The views of a scene show one set of named points, each view turned or mirrored, shifted and resized as a whole, with a little noise and some points left out.
(in the rows, 128 means zero)

Scene 1
View 1
Q_314: [140 139 114 156 132 116 126 109 153 132 144 156 111 137 119 144 160 103
 130 128 156 139 137 135 123 121 145 124 168 137 134 111 124 120 119 124
 142 142 163 142 157 114 147 154 114 155 136 144 106 135 148 129 141 133
 112 141 101 135 117 122 129 106 123]
Q_87: [135 131 129 151 132 111 129 103 166 131 132 128 108 119 113 179 136 116
 103 119 152 144 129 112 141 124 127 128 154 133 136 133 117 121 127 145
 122 134 143 112 147  86 123 144 145 154 133 146 113 125 175 118 139 116
 119 173  91 100  89 148 153 139 102]
Q_419: [138 172 101 158  52  84 164 122 188 145 191 220  42 175 112 166 147  84
 177 118 140 136 151 142 154  88 123 152 194 113 157 124 143 161 141 127
 138 148 148 148 148 104 163 104 110 144 153 144 103 123 206 177 119 161
  79 140  71 105 107  98  91  49  71]
Q_54: [128 101 129 161 160 136 118  94 126  97  77  82 189 104 110 111 140 120
 121 140 160 135 113 128 128 144 140 114 105 148 108  92 136 131 114 153
 128 136 144 136 134  77 120 196 146 164 110 117 136 132 155 116 157 114
 161 149 111 157  97 140 148 178 173]
Q_595: [137 130 121 153 147 121 117 104 149 127 127 131 125 120 117 153 152 112
 107 126 159 145 130 122 123 126 143 119 154 141 128 116 116 114 117 132
 137 140 159 128 155 102 134 159 129 155 132 144 109 134 150 117 145 122
 124 158 104 125 106 136 146 134 126]
Q_39: [133 126 127 153 135 115 125 103 157 124 121 123 124 119 111 159 138 116
 110 124 152 142 126 119 137 126 132 127 142 137 129 122 123 126 124 147
 124 136 146 120 145  84 127 151 142 158 128 139 118 125 170 120 142 119
 126 165  96 116  92 146 148 143 117]
Q_287: [131 150 115 157  70  93 160 113 178 130 150 168  79 150 106 166 130  96
 155 122 138 134 138 127 159 105 112 147 160 118 145 126 142 160 141 149
 123 139 134 133 138  75 139 123 138 149 136 136 118 116 215 162 124 142
 106 159  74 103  88 120 112 101  86]
Q_719: [135 137 119 155 126 114 127 107 159 130 139 145 110 130 114 155 149 108
 123 125 151 140 135 126 132 120 136 127 159 133 133 120 127 125 124 137
 135 142 154 132 152  99 140 147 129 153 136 142 108 129 166 129 139 129
 115 152  94 120 106 130 135 119 113]
Q_198: [141 125 122 154 168 128 107 105 141 128 124 127 134 115 119 144 163 116
  99 129 164 145 130 126 112 129 152 111 158 146 123 115 112 100 111 127
 142 142 166 128 159 115 137 169 122 158 133 146 106 139 129 105 151 118
 124 150 109 132 114 138 152 136 137]
Q_879: [137 143 104 163 109 118 140 113 146 125 147 176 120 154 114 110 166  90
 173 135 155 132 142 153 130 115 145 130 162 135 128  90 149 144 124 123
 149 149 162 168 147 113 161 159 104 152 135 127 113 138 160 156 140 152
 114 121  98 158 125  99 100  86 139]
Q_137: [119 132 123 160  77 101 163 106 169 110 114 133 119 138 100 153 115 106
 162 126 136 131 125 124 170 118 105 148 124 123 132 112 157 176 142 169
 111 134 119 133 123  47 125 141 157 155 122 115 137 111 230 163 133 135
 129 159  79 116  74 129 119 135 109]
Q_559: [129 128 129 151 123 110 134 100 165 124 119 118 113 121 107 176 127 116
 112 122 148 141 124 112 149 124 118 131 142 130 131 128 126 134 129 158
 118 134 132 114 141  70 119 145 155 156 130 136 120 119 191 125 139 117
 126 176  86 101  82 149 149 149 105]
Q_406: [150 135 117 149 173 128  98 106 146 138 148 148 115 122 123 150 176 110
  96 127 169 151 139 130 101 123 164 109 182 145 128 119 100  85 108 111
 153 146 180 131 173 139 147 162 107 153 137 162  90 148 111 100 150 122
 109 146 112 130 127 135 150 115 130]
View 2
Q_198: [108 131 130 126 141 111 100 155  97 129 124 140 109 125 127 105 139 135
 172 119 146 100 100 133 123 148 130 129 131 129 142 108 109 127 144 120
 167 148 129 112 154 134 139 139 124 155 144 150 153 110 125 122 119 102
 142 136 128 116 120 153 135  94 138]
Q_39: [ 86 133 144 139 136 125 111 157 112 126 146 158  94 123 142 106 119 142
 134 157 153 102 122 125 103 148 141 123 115 120 142 116 117 121 135 144
 158 157 160 115 167 120 138 143 122 124 142 143 137  94 131 147 130 120
 138 123 128 155 138 150 131 105 132]
Q_879: [131 149  86 112 157 125 118 142 131 101 137 175 131 114 106 145 139 132
  99 131  87  93 108 130 109 134 140 135 109 112 104 165 141  96 139 147
 173  89 136  92  93 152 123 125 174 124 180 155 153 108 119 120 111 125
 142 135 137 143 111 152 147 155 151]
Q_54: [ 91  97 139  92 149 120  82 190 110 107 135 177 117 144 164 127 123 138
 170 148 179  82 108 121  86 145 163 133 153 129 176 139  98 148 155 140
 166 157 171  81 178 141 118  99 109 109 182 157 147 112 129 124 112 140
 157 179 112 100 157 152 112  94  92]
Q_314: [115 147 112 132 144 122 114 141 113 121 133 151 112 114 114 118 134 135
 128 130 115 103 107 133 118 141 131 126 110 120 118 127 130 104 138 134
 165 122 132 114 125 138 135 142 153 144 151 146 150 100 123 130 121 107
 138 120 134 145 112 148 145 124 154]
Q_419: [108 181  95 167 146 142 151 113 149 117 162 173  94  93  95 128 123 140
  32 166  59 110 131 126 106 131 127 120  58  97  77 152 171  64 113 172
 158  85 149 125  80 118 136 165 187 112 143 141 132  76 124 163 135 121
 119  70 154 223 109 147 160 174 186]
Q_719: [101 146 126 140 140 125 117 145 116 123 142 156  99 115 126 113 128 138
 121 144 127 104 113 124 110 142 134 124 108 117 124 123 129 106 131 141
 160 133 144 118 141 124 137 147 141 132 143 143 144  92 126 143 126 114
 136 114 133 159 122 150 141 120 147]
Q_559: [ 71 134 153 151 132 135 115 161 120 129 155 163  80 120 150 100 111 145
 118 172 155 102 130 119  95 145 146 119 106 115 146 114 122 117 129 154
 152 160 172 121 173 108 138 146 117 112 139 138 129  81 135 164 138 128
 136 113 128 178 150 150 128 104 131]
Q_87: [ 79 141 151 156 131 127 116 151 112 134 149 150  83 117 140  91 120 141
 129 157 151 109 124 124 106 148 136 118 105 117 141 105 123 113 128 145
 155 158 159 128 167 111 145 153 121 127 127 138 135  84 132 157 134 113
 133 104 132 171 137 148 133 102 143]
Q_406: [124 149 122 129 139 109 104 139  87 133 117 125 115 119 107 101 149 131
 178  96 128 111  91 140 143 152 116 127 123 130 119  99 115 119 141 110
 169 138 105 122 141 141 144 152 138 179 132 148 162 108 119 115 117  79
 139 122 131 115  97 153 145  99 160]
View 3
Q_879: [126 114  97 161 132 155 153 131 104 112 116 140 126 128 127 107 131 152
 146 130 143 130 130 137 133 174 145 133 115 108 144 170 129 114 129 125
 123 110 135 108 147 134 109 148 159 140 129 154 134 139 104 132 127 143
 129 141 148 104 112 153 117 128 111]
Q_198: [122 105 118 137 106 116 129 132 128 108 134 114 114 133 133 128 135 111
 138 149  99 151 120 140 120 143 130 119  92 114 126 133 128 113 126 131
 143 126 110 129 115 155 115 141 102 144 126 116 134 129 127 142 117 132
 121 114 146 145 134 115 121 158 132]
Q_419: [150 112 126 172  96 154 124 127  85  92 108 154 141 145 152 101 151 160
  96  97 177 112 153 119 160 168 196 142 144  82 146 172 116  75 156  94
 103 130 122  73 185 112 118 135 149 134 166 155 132 167  95 124 115 147
 147 141 158 102 105 186 146 116 100]
Q_54: [ 75 115  85 114 155 149 168 136 113 121 131 134 103 141 142 137 145 121
 158 177  93 165 135 123 105 168 149 119  79 110 136 118 169 126 117 133
 141 145 117 137  75 168 105 163 109 147 108 122 121 116 139 144 105 141
 130  98 131 151 106  88 107 182 135]
Q_87: [118 108 130 129  98 127 123 131 112  97 127 132 120 153 162 130 154 116
 106 141 118 144 143 119 133 147 180 122 105  93 127 123 138  89 142 106
 126 154  99 111 119 142 118 141  86 140 148 116 125 143 126 134 102 137
 142 102 151 153 120 120 140 165 128]
Q_314: [130 109 118 149 109 132 133 131 116 105 122 126 123 132 133 119 138 129
 129 133 127 139 130 134 132 155 147 125 107 106 133 149 125 104 137 120
 132 122 119 113 137 141 114 140 124 138 138 131 135 138 113 137 119 137
 129 126 150 127 125 139 127 140 121]
Q_406: [143 103 129 148  89 106 116 132 138 105 135 104 120 123 124 120 126 107
 136 137 102 143 110 152 127 134 115 119  98 119 125 143 108 111 132 134
 146 113 112 129 130 149 122 130 105 142 130 115 139 131 118 139 129 127
 117 125 148 140 150 125 123 144 132]
Q_287: [122 113 123 148 109 155 133 127  87  96 112 155 131 158 164 116 159 147
  96 118 160 128 159 106 149 169 205 138 130  83 143 148 139  78 148  91
 106 151 114  80 152 124 113 142 125 138 157 143 126 158 110 127 105 146
 154 119 153 121  99 158 145 144 108]
Q_137: [ 91 118 104 129 137 171 157 129  79 103 113 165 122 165 174 125 166 151
 108 138 148 140 170  95 135 182 216 134 117  81 148 133 168  87 140  95
 107 165 115  90 123 135 106 154 122 140 147 142 117 150 121 130  93 152
 157 103 144 130  78 134 136 163 113]
Q_719: [123 107 123 143 107 133 131 129 111 102 125 132 122 143 146 121 145 126
 120 135 127 139 135 128 134 154 162 126 109  99 135 140 131  99 139 112
 127 135 111 109 132 139 116 140 113 141 143 127 130 142 118 134 112 138
 136 117 149 132 119 135 131 149 122]
Q_559: [104 110 123 124 109 138 134 131 104 100 126 140 116 158 168 133 160 122
 105 145 122 147 152 110 131 156 190 128 105  89 133 118 149  89 141 102
 122 160 101 107 112 144 116 147  91 141 146 121 122 143 130 134  98 140
 148  96 147 152 108 118 139 171 127]
Q_595: [120 109 119 136 106 126 134 130 121 107 131 121 117 139 142 127 145 116
 128 143 112 147 132 132 126 146 150 121  99 107 129 132 133 105 134 121
 136 135 110 119 117 149 115 141 103 143 133 121 131 134 125 138 112 136
 130 112 145 144 125 121 127 158 130]
View 4
Q_419: [137 132 142 131 144 140 164 140  71  62 124 112 116 146 137 155 113 124
 114 115 121 152 115 131 108 145 160  81 133 110 143 125 104 131 100 103
  81 144 171  82 142 186 123 123 133 167 145 127 146 131 123  78 157  95
 163 135  65 151 122 115 128 101 155]
Q_559: [136 114 115 134 151 138 156 110 117 144 127 127 152 115 125 149 117 123
 157 105 131 163 115 119  84 140 133 113 140 140 137 139 128 133 109 105
  93 130 127 119 131 125 119 143 127 148 118 152 138 127 112 139 135 125
 119 133 108  98 147 123 106 133 106]
Q_137: [136 117 122 141 136 143 161 104  77 123 127 111 114 123 115 164 130 111
 143 104 112 150  98 121  67 123 137 107 119 138 150 139 125 133  87 120
  75 147 122 125 134 159 144 156  93 142 139 161 135 139 103 133 140 110
 124 124  87  93 155 120 104 119 143]
Q_719: [134 128 132 126 143 124 158 127 122 134 126 120 146 123 138 138 119 121
 137 126 130 150 122 119 111 146 133 105 144 134 130 131 126 134 113 109
 102 126 152 109 135 130 120 143 130 144 129 136 132 128 116 123 139 121
 132 140 103 127 141 128 125 128 125]
Q_198: [132 132 133 118 141 110 155 126 157 169 129 121 158 110 144 124 121 126
 140 141 135 146 131 111 131 151 117 114 156 145 117 130 137 134 124 111
 117 118 154 115 134 100 115 152 134 130 126 131 123 126 113 137 129 134
 122 146 120 129 145 140 137 142 115]
Q_287: [136 121 128 137 146 145 160 120  80  94 125 118 129 134 129 157 116 122
 135 104 122 159 110 129  88 139 151  95 131 122 148 132 113 130 101 105
  79 140 146 100 135 166 126 135 124 160 133 144 145 130 118 105 146 107
 143 131  81 123 136 115 113 113 134]
Q_595: [132 129 131 122 144 119 157 125 141 155 129 120 154 114 140 131 121 122
 143 130 133 149 125 115 118 146 124 112 151 143 123 131 133 134 119 109
 110 125 148 113 135 112 118 151 132 135 125 136 128 124 113 135 134 128
 125 143 113 123 144 133 129 138 116]
Q_879: [128 147 152 120 125 112 165 137 110 122 129  97 113 130 142 135 130 113
 110 151 113 124 117 117 132 135 130  95 137 132 129 124 128 131 105 126
 102 138 169 106 143 150 140 155 108 131 154 126 124 137 111 108 143 111
 142 139  89 147 142 133 145 119 167]
Q_87: [136 117 118 129 150 137 156 116 126 141 126 132 161 117 132 145 113 127
 155 109 136 166 122 120  98 149 134 111 146 137 131 137 126 135 116 102
  98 124 138 112 134 122 112 139 140 152 116 143 139 124 116 131 136 125
 124 137 108 108 142 125 112 134 101]
Q_39: [133 122 122 128 146 128 155 114 130 153 128 123 153 112 133 144 120 121
 150 116 130 156 120 117 100 143 128 114 143 143 130 136 131 133 114 109
 102 126 135 120 133 120 119 148 126 142 122 144 131 127 114 139 131 127
 120 137 111 109 148 129 116 136 112]
Q_406: [131 140 143 113 142 104 156 140 166 159 128 121 167 116 155 115 116 131
 131 150 139 145 138 115 149 160 121 108 165 137 111 126 134 135 135 106
 126 114 173 103 137 101 107 142 151 136 125 116 124 121 121 121 134 131
 133 151 118 147 135 140 150 139 117]
Q_54: [127 130 127 125 129 109 156 104 146 201 130 109 139  99 126 134 137 109
 151 137 118 133 112 105 101 127 102 126 140 161 123 140 152 135 105 131
 108 127 123 145 132  96 142 177  90 110 133 154 117 137  97 171 120 138
  98 137 125  93 172 142 121 146 128]
Q_314: [131 136 141 120 139 115 159 132 131 136 129 115 143 123 144 131 120 123
 127 138 128 142 125 118 128 146 128 103 149 135 124 127 128 134 118 111
 108 128 162 104 138 127 119 146 131 139 135 128 129 129 115 117 141 121
 137 144 103 140 139 134 137 128 135]

In a view up to two points have been moved. Name them for each view, in the order of its rows, or write -.
view 1: Q_419
view 2: -
view 3: -
view 4: Q_137

Scene 2
View 1
Q_528: [114 111 109 121  95 138 156 147 134 112 124 133 142 103 149 114 132 126
 141 109 134 134 132 117 127 138 131 124  91 114 150 151 118 131 114 117
 143 110 124 136 109 132 120 114 116 133 140 130 127  85 136 133 159 127
 108 130 144 154 117 113 133 117 127]
Q_410: [118  85 102 136 106 125 165 161  77 135 168 131 119 124 160 149 134 137
 142  83  88 139  88 137 165 151 131  96 122 143 101 150 121 131 150 134
  95 150 143 138  73 132 134 146 153 130 146 149 101  79 127 150 107 109
 108 112 127 153 145 154 147 150 113]
Q_393: [ 89 116 117 115 123 139 163 173  94 116 163 158 106 105 146 128 137 153
 147 103 118 113 122 119 138 145 144 124 107 121 139 153 123 117 135 130
 138 107 145 144  91 131 122 138 109 114 142 139 126  98 139 154 131 111
 125 127 140 146 113 146 160 138 124]
Q_851: [135  89 116 129  83 126 151 140 123 125 120 118 153 104 154 127 130 107
 140  93 126 155 111 124 142 144 128 104  91 123 122 152 112 143 116 127
 123 144 109 135 110 136 133 103 135 145 145 147 115  70 125 127 143 126
  94 126 141 162 135 121 118 115 112]
Q_663: [ 90 116  89 125 117 147 172 163 113 111 156 145 114 126 154 124 133 155
 142 112 108 114 128 125 141 138 133 129 117 124 148 143 133 116 137 115
 130  95 157 135  77 125 111 150 124 120 140 118 119  97 146 150 142 116
 126 120 134 141 118 129 160 149 136]
Q_479: [100 113 117 116 111 138 158 162 107 115 149 149 120 103 149 124 136 141
 145 102 125 122 122 118 136 143 140 121  99 120 141 153 119 125 126 129
 140 112 136 140  99 133 124 127 112 122 143 140 126  90 136 147 140 118
 117 128 141 151 115 135 148 130 122]
Q_297: [121  95  85 139  94 137 167 143 121 121 137 120 140 129 159 130 129 129
 137 102 101 140 113 133 150 139 119 113 114 130 128 142 127 133 133 116
 111 125 140 129  83 128 121 135 148 138 142 124 105  81 134 137 142 122
 109 115 129 150 137 119 138 141 128]
Q_148: [123 100 109 126  94 132 156 145 123 120 127 127 143 106 153 124 131 120
 142 101 126 143 119 121 138 141 130 114  94 121 133 150 116 135 120 123
 130 127 121 135 105 132 127 113 127 137 142 138 119  77 130 134 146 124
 104 126 141 157 127 121 129 121 119]
Q_970: [106 120 109 117  99 144 158 150 145 104 120 138 138 102 147 107 131 130
 143 116 141 127 143 112 121 133 132 132  89 107 163 149 121 129 110 113
 154  96 125 135 112 129 116 113 107 130 139 122 135  89 142 132 168 130
 115 133 147 152 109 107 136 116 130]
Q_140: [107 111 105 122 102 140 161 152 125 112 134 137 134 109 150 117 133 134
 141 109 128 129 128 118 132 139 134 123  99 117 146 149 122 128 121 119
 139 109 132 136 100 131 121 125 118 129 141 129 124  87 138 139 151 122
 114 127 142 151 117 119 142 127 126]
Q_228: [133  91  71 147  80 137 168 129 142 119 119 104 157 134 164 123 126 118
 131 106 103 151 116 134 150 136 111 113 114 129 132 138 128 138 127 107
 108 125 134 121  83 126 117 130 157 149 141 113 103  73 134 128 154 128
 100 113 130 153 144 102 128 135 130]
Q_922: [117 102  85 135  96 139 166 144 128 116 133 124 139 125 157 123 130 132
 137 106 110 137 120 127 144 137 123 119 112 124 138 143 127 131 128 114
 120 115 139 130  87 129 118 133 138 136 140 121 113  82 137 137 149 123
 111 119 133 150 130 115 140 136 129]
View 2
Q_228: [131 130 125 102  98 129 140 111 155 117 122 110 108 110 126 160 126 131
 129 155  67  96 118 140 128 133 122 103 139 104 110 123 105 148 126 143
 108 125 133 133 137 153 104 113 124 126 117 137 119 169 140 138 134 130
  95 159 159 109 110 109  98 144 110]
Q_148: [143 118 117 112 111 103 116 119 137 122 103 125 124 122 119 135 106 124
 127 152  76 120 114 152 127 131 119 125 115 118 117 130 112 123 133 127
 128 122 146 136 127 149 109 108 127 138 125 117 110 149 118 113 115 132
 109 145 137 117  92 131 115 140 123]
Q_140: [147 119 106 105 110 111 117 107 132 125 104 116 119 117 108 138 108 125
 131 140  84 126 116 150 129 126 121 114 107 132 130 133 113 121 127 123
 132 121 135 138 120 146 106 118 128 134 130 124  98 151 118 115 118 133
 112 144 140 120  99 139  99 132 129]
Q_479: [148 115 104 109 115 107 107 113 122 122 102 120 126 122 103 134 100 125
 133 131  93 136 122 145 131 123 119 115 104 139 138 142 126 113 137 119
 130 122 131 140 127 148 114 118 128 138 125 119  83 137 119 102 112 135
 119 146 141 125  97 143 102 128 141]
Q_393: [151 116  97 104 115 113 105 108 112 121 104 114 126 126  95 137  99 127
 138 116 107 144 129 136 135 118 119 104 102 149 151 153 139 108 142 119
 126 124 120 144 134 147 119 126 127 136 121 122  61 132 124  97 113 138
 124 149 149 128 103 145  91 118 152]
Q_297: [135 127 120 103 102 124 129 113 141 115 118 114 116 118 118 155 117 133
 132 143  80 107 125 132 132 128 120 102 133 115 123 134 119 137 137 139
 108 127 128 138 142 154 111 116 123 130 114 133  97 155 139 125 128 133
 103 159 161 113 107 116  99 138 126]
Q_528: [147 120 108 107 111 106 117 108 135 128 102 119 117 115 111 133 109 120
 128 147  77 123 110 158 125 129 120 121 105 129 122 126 106 122 121 122
 139 118 143 136 113 145 103 114 130 135 133 122 111 156 113 118 117 131
 109 140 131 119  96 140 103 136 122]
Q_663: [148 123  97  95 110 128 121  97 122 121 112 103 115 114  97 147 114 128
 140 119 101 132 127 133 135 118 121  90 111 146 150 145 130 120 132 125
 121 123 113 142 130 149 108 131 126 128 123 136  68 149 131 114 125 137
 117 154 158 126 115 139  78 119 141]
Q_922: [139 126 113 102 105 124 128 108 139 120 114 112 114 115 113 150 117 129
 131 141  82 114 120 140 131 127 122 103 125 122 126 133 115 132 130 133
 117 124 129 137 133 150 107 119 127 130 120 133  99 157 132 125 127 134
 105 153 154 115 107 125  94 135 123]
Q_851: [136 117 130 118 107  99 117 132 145 116 106 134 127 126 128 139 106 126
 122 163  65 107 115 150 126 136 119 134 125 101 104 125 109 133 138 133
 120 124 152 133 135 149 114  98 124 141 120 112 123 147 122 114 115 131
 103 148 139 111  87 119 129 150 118]
Q_410: [130 117 129 115 106 117 113 138 130 102 118 125 134 140 121 157 102 142
 133 133  92 114 141 112 137 126 117 103 141 110 128 156 147 132 168 144
  86 134 122 141 174 157 136 111 117 137  95 120  72 124 148 101 121 138
 111 170 176 116 101 105 115 134 148]
Q_970: [153 121 100 102 113 108 119  97 132 134  98 113 113 108 104 130 111 117
 130 145  81 130 106 165 125 126 121 120  95 140 129 124 102 116 112 115
 148 115 141 137 100 143  96 120 133 133 140 126 109 160 108 120 117 131
 112 133 125 123  99 151  95 132 120]
View 3
Q_140: [107 134 161 101 138 126 126 137 125 111 150 149 146 127 137 112 114 115
 122 155 110 138 115 139 127 124 138 106  95 117 148 146 130 153 142 119
 137 131 146 137 119 104 133 117 136 123 128 109 113 140 142 126 155 122
 112 140 132 115 129 133 133 105 128]
Q_228: [117 168 143 114 150 129 141 113 144 110 124 152 136 125 162 130 114 117
 140 138  94 126 114 114 123 124 159 123 117 140 157 137 147 144 142 113
 136 145 130 125  93 124 149 121 152 113 122 110 123 140 164 121 136 159
  97 127 117 111 147 126 106 121 142]
Q_148: [115 132 162  96 136 125 128 137 132 116 139 142 138 123 147 109 119 116
 130 152 117 147 125 141 134 116 142 105 103 111 154 136 126 154 131 118
 133 138 146 143 121 121 136 112 142 128 123 106 109 138 145 120 150 140
 112 147 111 108 129 135 119 109 128]
Q_479: [ 97 121 168  95 141 126 124 146 120 113 154 149 140 116 122 102 112 121
 119 152 116 140 116 141 130 109 133 101  82 117 144 140 125 150 131 115
 137 122 141 141 129 106 118 116 131 121 132 108 115 143 139 119 157 112
 125 144 137 116 131 137 141 103 122]
Q_970: [113 136 162 103 128 124 120 137 125 113 159 149 161 140 145 116 121 104
 116 169 111 143 118 148 125 143 132 103 102 102 153 157 128 160 159 128
 137 137 161 140 120  93 144 113 133 128 125 111 101 134 131 135 161 119
 104 145 130 114 118 129 137 101 128]
Q_410: [ 90 131 160  93 164 129 144 136 134 110 121 147 103  89 118  99 105 142
 143 117 109 130 114 117 135  71 155 111  82 149 140 112 134 134  93 100
 134 118 107 131 119 143 103 124 142 108 136 105 138 153 169  97 137 140
 135 133 126 115 157 143 119 118 128]
Q_297: [105 151 151 106 152 128 140 123 136 108 129 152 131 115 142 121 110 124
 137 135 101 126 112 119 126 111 152 117 102 141 148 133 142 141 130 112
 138 134 126 127 106 121 133 121 146 111 130 109 127 145 161 115 142 142
 109 129 129 114 146 131 118 116 136]
Q_663: [ 91 137 159 107 148 128 128 136 120 101 157 161 148 118 117 116 106 119
 118 147 101 122  99 128 119 119 135 108  80 137 138 151 138 143 145 115
 143 117 133 123 115  91 119 125 132 107 136 115 126 146 144 121 153 102
 115 129 160 123 139 129 149 103 129]
Q_851: [122 138 159  93 136 124 133 132 139 122 124 135 128 121 159 109 123 120
 137 146 118 150 133 139 139 111 151 107 112 110 159 124 126 155 121 115
 130 147 144 148 117 140 140 108 147 133 118 102 110 135 154 117 146 160
 111 149  93 103 131 136 103 115 130]
View 4
Q_410: [155 123 103 126  95 101 126 113 113 128 118 144  92 140 141 122 134 143
 122 133 113 132 153 123 111 126 115 109 166 124 144 126 133 121  90 156
  83 115 142 103 106 166 114 113 108 142  58 151 164 120 134  97 112 154
 111 114 111 149 158 174  78 128 112]
Q_479: [140  91 115 130  93  91  98 118 129 148 119 121  85 120 156  98 116  84
 132 125  98 128 142 107 130 142 114 111 113 141 131 139 125 138 123 160
 113 123 114  96 121 150  99 106 146 134 105 130 138 109 128 135 135 147
  97 130 123 104 131 156 101 141 111]
Q_970: [134  76 131 125  82  96  81 110 120 159 116 114  84 107 141  89 101  52
 129 130 102 127 139 111 146 150 124 141  94 175 127 132 123 163 146 152
 128 101 115  93 132 136  87  90 174 132 125 121 123 108 111 160 140 130
 102 148 127 105 117 145 125 141 117]
Q_297: [147 108 126 122  82 101 109 109 104 138 121 141  89 129 122 116 120 107
 117 141 112 131 146 126 127 137 133 139 149 168 135 119 139 155 114 146
 100  86 139 103 116 150 102  85 137 134  88 139 146 119 116 124 110 142
 120 133 115 150 140 163 104 129 117]
Q_663: [144  92 127 136  98  79 102 135 130 145 135 131  75 129 143 121 130  90
 121 133  84 122 131 106 125 150 139 101 136 159 113 135 155 152 114 154
 111 109 107  98 107 148 100  73 135 124 121 121 140 107 129 127 109 166
 109 120 120 110 128 158 101 140 109]
Q_528: [136  86 126 122  81 101  89 105 113 152 112 120  88 112 138  90 105  67
 130 129 110 130 147 116 140 143 119 143 104 166 136 130 118 157 139 152
 119 101 125  95 130 140  93 100 166 136 107 129 128 112 113 150 140 129
 104 146 124 119 127 150 118 138 118]
Q_393: [143  91 113 136 101  84 101 131 139 147 125 120  80 123 165 105 126  91
 131 122  89 123 137 102 125 143 114  90 120 131 125 145 134 132 114 163
 112 134 103  95 113 154 103 103 135 131 110 126 141 105 137 125 131 161
  94 119 123  95 130 158  92 144 106]
Q_228: [145 108 135 115  72 109 105  99  89 139 120 147  92 126 105 114 114 100
 113 146 121 134 151 135 132 138 142 166 150 188 136 108 138 169 123 139
 102  67 151 103 120 143  98  75 148 136  85 140 142 124 102 131 105 130
 130 141 115 170 139 162 115 124 124]
Q_922: [144 100 129 124  84  98 103 111 109 143 122 136  86 124 126 112 117  93
 119 138 106 129 144 121 131 141 133 137 139 171 130 121 139 160 122 146
 107  90 132 100 118 146  97  83 146 134  99 133 140 117 114 133 113 141
 116 135 118 141 133 158 109 133 118]

In a view up to two points have been moved. Name them for each view, in the order of its rows, or write -.
view 1: Q_148
view 2: Q_393
view 3: Q_663
view 4: -
